Each scene shows the same named points in several views. A view is turned or mirrored, shifted and resized as a whole, has a little noise and may leave points out.
In the rows, zero is written as 128.

Scene 1
View 1
kisat: [154 139 112 131 106 141 116 129 144 100 134 172 145]
pafi: [140 134 119 141 122 132 141 127 137 111 137 147 148]
lote: [130 129  88 118 143 148 143 128 130  98 150 142 136]
nus: [137 139 110 131 139 137 143 122 148 121 144 154 134]
volo: [148 134 106 126 125 145 124 135 150 102 148 164 138]
tova: [137 135 118 141 135 132 147 128 147 122 147 145 138]
retu: [159 123 121 141  93 143 110 152 143  86 148 159 154]
moler: [130 121  89 119 126 146 140 132 106  78 144 132 157]
gari: [146 112 131 152 119 136 139 162 153 107 169 131 148]
lilab: [143 138 125 145 130 129 144 126 157 131 141 156 136]
niso: [128 137  90 121 144 141 148 117 125 104 138 143 141]
Nedor: [144 136 107 131 128 140 132 124 151 113 144 160 138]
View 2
nus: [128 129 132 114 132  88 146 121 132 110 124 130 113]
niso: [144 146 131 130 132  75 168 110 152  97 116 140 124]
lote: [133 146 130 125 128  69 155 113 169  94 114 149 117]
tova: [127 120 124 121 134  86 134 116 123 111 118 134 119]
gari: [117 106  88 128 139  82  86 115 134 107 115 157 124]
lilab: [126 116 126 112 131  95 131 125 108 118 128 125 108]
Nedor: [129 129 132 116 126  82 139 132 139 115 132 141 105]
retu: [134 115  94 145 135  75 106 151 146 122 162 184 109]
volo: [127 127 125 117 126  79 131 136 152 115 143 153 101]
kisat: [136 123 123 130 128  81 133 152 137 127 165 162  98]
pafi: [139 125 114 134 135  85 139 126 123 112 134 145 122]
View 3
lilab: [137 132 164 157 145 130 116 131 108 162 145 122 118]
tova: [144 133 157 158 135 129 111 140 119 150 146 126 118]
moler: [137 142 117 147 113 104 114 140 144 106 166 146 136]
pafi: [134 137 144 151 137 119 109 137 119 149 158 133 128]
lote: [143 138 142 157 117 113 126 131 138 112 142 139 119]
retu: [ 99 116 132 146 152 109 130 131 133 149 188 125 138]
gari: [132 102 149 162 139 130 112 159 141 152 179 108 126]
Nedor: [129 135 152 157 137 119 127 124 121 140 145 132 120]
nus: [142 136 157 160 132 124 120 129 118 142 138 129 119]
niso: [149 151 140 154 117 115 118 130 126 118 138 144 125]
View 4
volo: [121 124 128 143 134 140 137 128 126 124 143 105 140]
tova: [134 129 127 132 112 132 130 142 117 121 146 109 124]
nus: [128 131 125 133 119 143 127 138 122 124 150 105 122]
Nedor: [124 126 126 136 127 143 132 132 124 125 147 104 133]
retu: [127 114 127 138 142 121 157 123 113 128 142 119 168]
kisat: [126 120 125 138 138 144 142 126 124 132 156 108 156]
moler: [113 120 101 112 141 130 141 104 107 127 140 125 115]
lilab: [138 130 134 139 111 138 129 149 121 123 153 105 133]
pafi: [135 124 121 128 120 136 138 135 114 128 154 118 134]
lote: [110 129 113 128 133 140 130 116 120 123 137 109 108]
View 5
gari: [144 137 137 137 135 131 103 126 138 134 134 112 152]
nus: [126 137 144 124 127 146 120 134 134 132 132 135 130]
Nedor: [123 141 146 124 127 148 122 132 129 130 137 131 138]
lilab: [136 132 147 129 125 143 104 119 126 134 131 135 133]
kisat: [118 144 152 134 124 156 128 130 117 132 142 122 152]
retu: [125 144 148 143 130 148 122 130 122 134 144 107 165]
moler: [116 143 135 136 133 143 137 158 152 132 136 110 146]
tova: [132 132 143 128 127 143 114 131 136 135 130 131 132]
volo: [123 146 145 126 131 148 124 132 127 127 142 126 145]
pafi: [126 132 147 138 124 147 120 135 134 138 132 124 139]
niso: [114 143 140 121 127 148 136 149 142 127 136 133 128]
View 6
kisat: [166 106 130 140 123 103 132 148 112 136 118  99 158]
volo: [161 107 132 142 116  97 131 158 114 139 122 123 144]
lilab: [162 119 140 137 125 133 104 155 106 160 116 137 149]
tova: [148 116 141 129 119 130 115 162 105 150 114 145 144]
niso: [135 100 132 137 119 123 143 172  86 130  89 145 139]
gari: [132 132 145 103 114 112 118 158 135 145 150 141 142]
lote: [139  99 131 137 112 107 148 174  96 126 100 150 130]
Nedor: [160 107 135 142 118 111 124 159 104 145 113 131 143]
nus: [154 109 139 140 124 136 114 163  93 155 102 148 147]
moler: [116  98 130 117 116 110 170 170 100 109 100 132 143]
pafi: [151 117 143 126 126 134 115 153 110 152 118 131 155]

In a view up to two points have been moved. Name them for each view, in the order of its rows, or write none.
view 1 -> none
view 2 -> none
view 3 -> none
view 4 -> none
view 5 -> lilab, niso
view 6 -> nus, pafi
